Each row is a point on a tangle of strands that fork, close into loops and nearly touch. The rows are in no order.
Two points are linked if the straight distance between their rows is under 27.1. Some points are linked to none.
<935>: [ -4  -2   7  -1 -16  -9   8   6   2  14 -14   3  -6  -3  -6   8   7  12
 -20  -2  -9   3]
<562>: [ -1 -17  16 -18  -8  -1   5   7  12   7 -13  -1   4  13  11   4  21  12
 -37   1  -8   9]
<140>: [ -3   1  -2   0 -11 -14   1  11   2  13  -9   0  -7 -17 -11  -9   1  12
  -9  -7  -3   6]
<317>: [  3  22 -33  -9  26  -9 -14 -11   5   9   6  -9   4 -12 -19 -13 -21  -6
  17 -13  26  10]
<438>: [  7   0  -6  -6   0  -8  -5   5   9   8  -8  -7   3  -2  -4   5   8   8
 -12  -3   2   6]
<899>: [ -1  26 -31  -3  22  -8  -9 -15   0   9   7  -4   0 -14 -19 -11 -28  -9
  21 -14  23   5]
<612>: [ -2   2   4  16   6   8  14  -3 -12  -7  16  11   2 -13  16  -8  -9  -8
  22   5   8  -3]
<304>: [ -6 -12  16  11 -14   7  13   7  -9  -2   9  16   4 -18  13 -13   6   3
  -4  -3 -19  -1]
<820>: [ -7   9  -2  12 -14 -10   6   7  -9  14  -3   3 -13 -25 -20  -4 -10   6
   5  -9  -7  -1]
<78>: [ 10   5 -10  -1  20   0  -7  -7   3  -3  11  -5  11  -3   4  -2  -3  -3
  12   1  16   6]
<428>: [  9   1 -19 -17  10 -20 -17  15  14   6  -5 -15   4 -13 -12 -23   4   9
  -8  -7  15  17]
<269>: [ -4  -6  17  15 -17  13   9  -2 -10  -7  -5  10  -6  11  -4  21   0  -7
   6   5 -19 -18]
<782>: [ -4   7  -4  12  -5  -5   5   2  -9   8   4   3  -5 -23 -14  -6 -10   3
  10  -8  -2   0]
<391>: [  4  -8   7   1  -7   4   5   6   2   1   0   5   7  -3   7  -1  10   5
 -10  -2 -11   0]
<156>: [ -7  22 -13  11  -2  -1  -3 -11 -10  18  -1   0 -14 -12 -30  13 -23  -4
  17 -12   4  -9]
<792>: [ -7  25 -13  12   1  -1  -2 -19 -12  13   8   4 -10  -8 -26  11 -30 -10
  23  -8  10 -12]
<857>: [  2   4   0 -13  -1 -17  -4   1  13  16 -25 -10  -2  10 -11  16  12  12
 -27   1   2  13]
<902>: [  5  14 -26  -8  23 -11 -15  -4   6   6   6 -13   5 -14 -14 -15 -11   1
   9 -11  21  12]
<939>: [ -5  -3  11  10  -2  10  -1 -16 -10 -19  -2   1 -12  28  -4  26  -3 -13
  16  13 -14 -26]
<707>: [ 15 -16  -2 -27   8   4 -12   8  22  -6  -7 -11  16  21  20   6  25   7
 -32   4   1  13]
<230>: [ 13  -5  -9 -11  11  -7 -11   5  11  -3   4  -7  14  -7   7  -9  10   8
  -8  -1   5  11]
<87>: [  5  -7  11   5   0  14   1   1   0 -12   5   7   8   7  15   0  10  -7
   2   6 -10  -2]
<424>: [ -7   2  -7  14  11  -3  16   4 -10  -6  17   7   4 -33   9 -30 -15   0
  19  -1  14   7]
<877>: [ -5  -1  11  17   2  21  15   3 -12 -19  17  13  -2  -1  29 -10  -5 -14
  23  15   1  -7]
<229>: [  8  -1 -12 -16   4 -19 -13  15  15   7  -7 -13   5  -9  -7 -17   7  12
 -14  -5  10  15]
<816>: [ 14  -1 -15 -13  18  -8 -14   3  12  -3   6 -13  16  -8   4 -11   7   7
  -3  -1  12  14]
<982>: [  5  -3   1 -17  -1 -14  -3   4  16  12 -20  -9   2  11  -1  10  14  13
 -30   1   1  14]
<435>: [ 6  3 -4  2  0 -3 -2  3  2  7 -2 -4  2 -6 -5  3  2  5 -1 -3 -1  3]
<203>: [ -5  19 -14  11   7   0   5 -22 -14   1  18   8  -6   1  -4   3 -30 -17
  32   4  20 -13]
<749>: [  3  -2  11   5   9  15  -2  -7  -5 -21   8   3   0  22  15   6   3 -16
  19  16  -1 -11]
<847>: [  1   2   2   2  15  12  -5 -12  -5 -20  12  -1  -1  24  15   6  -2 -17
  24  15   9 -11]
<886>: [ -4 -21  18  -6 -14   8   9  13   2   2   2   7   6  -4  17 -13  17  11
 -25  -4 -16   2]
<215>: [ -2   4  -3  13  11   3  13  -2  -9  -6  17   7   4 -21  13 -16 -11  -4
  21   4  13   1]
<687>: [ -1  -9   1 -13  -9 -19  -6  23   9   9  -5  -2   5 -16  -3 -30   7  13
 -20  -6   5  12]
<802>: [ -6   6  -8   5  11   8   2 -24 -12 -18  16   0 -13  26  10  10 -14 -21
  34  14  11 -24]
<144>: [ -9   6  -9   6   8   5   2 -33 -17 -18  12   4 -20  29   3  18 -18 -20
  36  12   4 -29]
<513>: [ 13  14 -26 -15  21  -5 -27 -23  13   4  -1 -21   6  31 -18  27  -8  -9
   8   3  24  -7]
<744>: [ -5 -16  17   5 -17   8  12  11  -5   1   5  13   4 -11  14 -14  11   5
 -13  -4 -20  -1]
<361>: [ -2  -8  15  -3 -15   5   7  -1   3  -3 -22  -1  -4  27  -2  33   7  -3
 -14   7 -14 -10]
<887>: [  1 -13   5  -5  -7  -8   1  15   2   0   5   4  11 -19   9 -27   9  10
 -13  -5  -4   8]
<440>: [ -4   3  -4   2  13  12  -2 -19 -10 -24  15  -2 -11  29  16   7  -8 -18
  30  17   8 -20]
<646>: [  2 -12  10 -23  -2 -10  -3   7  17  10 -15  -8   7  11   7   2  21  16
 -40   2   0  14]
<866>: [ -9  -6  22  23 -18  16  17   0 -16  -8   8  22  -4  -7   7   4  -1  -8
  11   3 -20 -11]
<414>: [ -3  13  -9  12  11   3   8 -15 -11  -1  18   6  -2  -5   3  -2 -23 -13
  29   4  21  -7]
<815>: [ -3   0   8   0 -14  -3   6  -4   3   7 -24  -3  -8  22 -12  37   3   2
 -10   6  -7  -7]
<287>: [ 12  -3  -8 -11   5  -5  -9   4  13   3  -4  -9   9   2   1   4  11   9
 -12  -1   3   8]
<411>: [ -1   3  -7   2  -4 -14  -3  10   0   9  -3  -3  -3 -20 -13 -14  -2   8
  -2  -8   0   8]
<516>: [ -5  -4   4  -8 -12 -20   1  19   5  13 -12   1  -4 -14  -8 -19   5  14
 -21  -7   0   9]
<622>: [  8   0 -23 -16  18 -19 -18  13  12   0   5 -16  10 -19  -9 -33   0   4
  -1  -6  21  21]
<721>: [ -6  16  -1   3  -9 -12   2  -5   2  21 -27  -5 -16   7 -27  34  -4   3
  -9   0   0   3]
<909>: [ -8  -8  23  22 -23  16  15   0 -15  -5  -1  19  -7   0   1  14   0  -7
   7   3 -24 -16]
<339>: [  5  -8   8   3  -3   8   3   4   0  -5   6   7   9  -3  11  -1  10  -1
  -3   1 -10   1]
<330>: [ -9   9   0   9 -16 -12   7   7  -5  18 -11   3 -18 -19 -22   4  -8   8
  -3  -9  -7   1]
<409>: [ -3 -10  18  -2 -14  12   2  -3   1 -15 -19  -1  -3  35   4  29   7  -5
  -9  10 -21 -17]
<97>: [ -5  18 -16   9  11  -5   0  -8  -8   8  10   0  -3 -22 -16 -11 -23  -4
  20 -11  13   3]
<938>: [ -4   5   1  -1 -11 -13   3   5   3  17 -19  -2  -9  -1 -13  12   4  11
 -17  -1  -4   6]
<597>: [ -4  11  -9  10   5  -6   3  -1  -9   5   7   1  -1 -23 -13 -11 -14   2
  14  -9   5   4]
<916>: [ -5  -5   8   8 -18  -7   9  10  -7   7   1   9  -2 -22  -3 -13   0   9
  -5  -7 -13   0]
<934>: [ -6 -18  27   3 -15  29   7   6  -1 -17  -2  10   4  22  22   2  15  -3
 -16   3 -26  -4]
<345>: [ -3 -13  22   5 -12  24   4   2  -2 -20  -4   8   2  24  16   7  12  -7
  -7   7 -22  -9]
<993>: [ -8  25 -13  16   2   0   3 -23 -15   9  13   9 -11  -5 -18   7 -33 -14
  30  -3  13 -13]
<441>: [  7 -21  13 -24  -1  16  -3   8  17  -8 -12  -7  10  33  23   9  25   4
 -37   4  -8   9]
<82>: [ 11 -20   7 -25   5  15 -10   9  20 -11  -6  -8  16  25  26   2  27   3
 -33   4  -6  12]
<471>: [ -1   0   7  12   7  16  12   0  -9 -17  17   8   1  -1  25  -7  -5 -14
  23  12   7  -5]
<636>: [  9   4 -14  -5  22  -6  -9  -3   6  -4  10  -7  13 -11   2 -12  -2   2
   9  -2  17  12]
<296>: [  1   5 -13  -2   5 -14  -7   8   3   8  -1  -8   0 -18 -13 -15  -3   7
   1 -10   5  10]
<517>: [ -6  -3  21  19  -7  23  15   1 -15 -21  11  17  -3   4  26  -7  -1 -15
  19  13 -12  -9]
<898>: [  1 -22  15 -13  -6   6   1  16   7  -3   6   3  12  -5  23 -23  20  10
 -27  -4 -10   7]
<978>: [  0  19 -16  -1   5  -7  -8  -4   3  19 -10 -10 -11  -3 -28  17 -12   1
   4 -10   9   0]
<44>: [  4  -5  13   7   2  17   1  -2  -3 -18   5   7   4  13  14   3   7 -11
   8  11  -7  -6]
<191>: [ 17 -10  -3 -22  10   2 -12   5  20  -4  -7 -12  15  17  15   8  21   5
 -23   5   2  10]
<798>: [ -5  -5  10  14 -13   1  11   5 -10   1   6  12   1 -21   2 -10   1   4
   1  -3 -14  -1]
<65>: [ -5 -22  21 -13 -12   5   9  12   6   6  -5   3   3   6  16  -5  20  12
 -35  -2 -13   4]
<236>: [  4  12 -21  -5  14 -11 -12   1   4   9   0 -12   0 -13 -18  -9  -8   3
   6 -12  13  10]
<223>: [  5  -9  -5 -16  -3 -17 -10  20  12   3  -2  -6   9 -14   2 -27   9  14
 -18  -5   7  14]
<376>: [ -8   1   7   9   6   9  -1 -22 -15 -22   6   1 -15  31   2  20  -7 -15
  26  15  -9 -28]
<716>: [ 6  6 -6  5 13  2 -3 -7 -3 -2 11 -1  7 -3  1  0 -5 -4 14  1 11  1]
<649>: [ -1  -5  12  11  -7  12   2  -7  -8 -12  -3   5  -5  19  -3  22   0 -11
  11   8 -14 -19]
<194>: [ 17  -7  -7 -16   9  -1 -13   3  17  -1  -6 -11  13  11   8   8  17   6
 -16   2   4  10]
<422>: [ -4  24 -27   5  19  -7  -1 -13  -6   8  11   1  -2 -18 -16 -15 -29  -9
  23 -12  22   4]
<432>: [  3  16 -16   0  10  -7 -10  -5   1  13  -1 -10  -4  -7 -20   4 -11   2
   9  -9  10   2]
<804>: [ -5  22 -16   4  -1  -6  -5  -6  -3  23 -11  -6 -18  -8 -34  17 -19  -2
   8 -13   7  -5]
<729>: [  0 -21  10 -12  -5  -3   0  17   6  -3   7   3  14 -13  18 -31  15  12
 -23  -4  -4   8]
<946>: [ -4 -18  22   1 -16  21  11   8   0  -5  -1  10   4  10  18   1  16   1
 -21  -1 -23  -1]
<232>: [ 5  3 -4  6  4  1 -1 -3 -2  2  5 -2  5 -8 -3  3 -1  2  8 -2  1  1]
<1029>: [ 12   3 -27 -17  27 -15 -20   4  13  -2   8 -19  13 -15  -5 -25  -1   5
   4  -6  24  22]
<740>: [ -2   8   6   2 -14  -8   4  -5   2  13 -25  -4 -11  17 -19  38  -1   2
 -10   5  -3  -1]
<182>: [ -7  -5  25  22 -12  21  18   0 -18 -15   9  22  -5  -2  19  -4  -1 -13
  17  10 -18 -10]
<502>: [  2 -11  17   0  -9  17   0   1   2 -15  -8   2   2  27  10  16  10  -7
  -7   8 -17 -10]
<421>: [ -9   4  -2   8   6   6  -1 -34 -17 -19   8   1 -21  32  -4  24 -13 -16
  31  13  -3 -31]
<503>: [ -4  -7   4   3 -14 -10   6  15  -2   5   2   5   3 -24  -1 -24   3  11
  -8  -7  -7   5]
<460>: [ -2  -9  10  -1 -17  -2   9   7   2  10  -8   5  -1  -2   3   3  10  10
 -19  -1 -11   1]
<74>: [ -2  13  -4  -1  -5 -12  -1   0   5  19 -21  -7 -12   2 -20  19  -1   7
 -10  -3   1   4]

A tip is a point with one link. Name the tips that can be reached along the links from each point below, in the order of the rows.
<562> -> <857>
<230> -> <441>
<516> -> <414>, <330>, <1029>
<740> -> <424>, <946>

How many points has the smallest loop of links through each point below? Write - if it is on no loop.
<503> -> 9
<636> -> 9
<65> -> -

Name the points in between on the shortest way along the links from the first point to the second, in order.
<215> / <269> -> <612> > <471> > <877> > <517> > <182> > <866> > <909>
<887> / <562> -> <729> > <898> > <886> > <65>
<421> / <339> -> <144> > <802> > <440> > <847> > <749> > <44> > <87>
<916> / <562> -> <798> > <304> > <744> > <886> > <65>
<422> / <203> -> <899> > <317> > <902> > <236> > <432> > <978> > <804> > <156> > <792> > <993>
<816> / <191> -> <230> > <287> > <194>
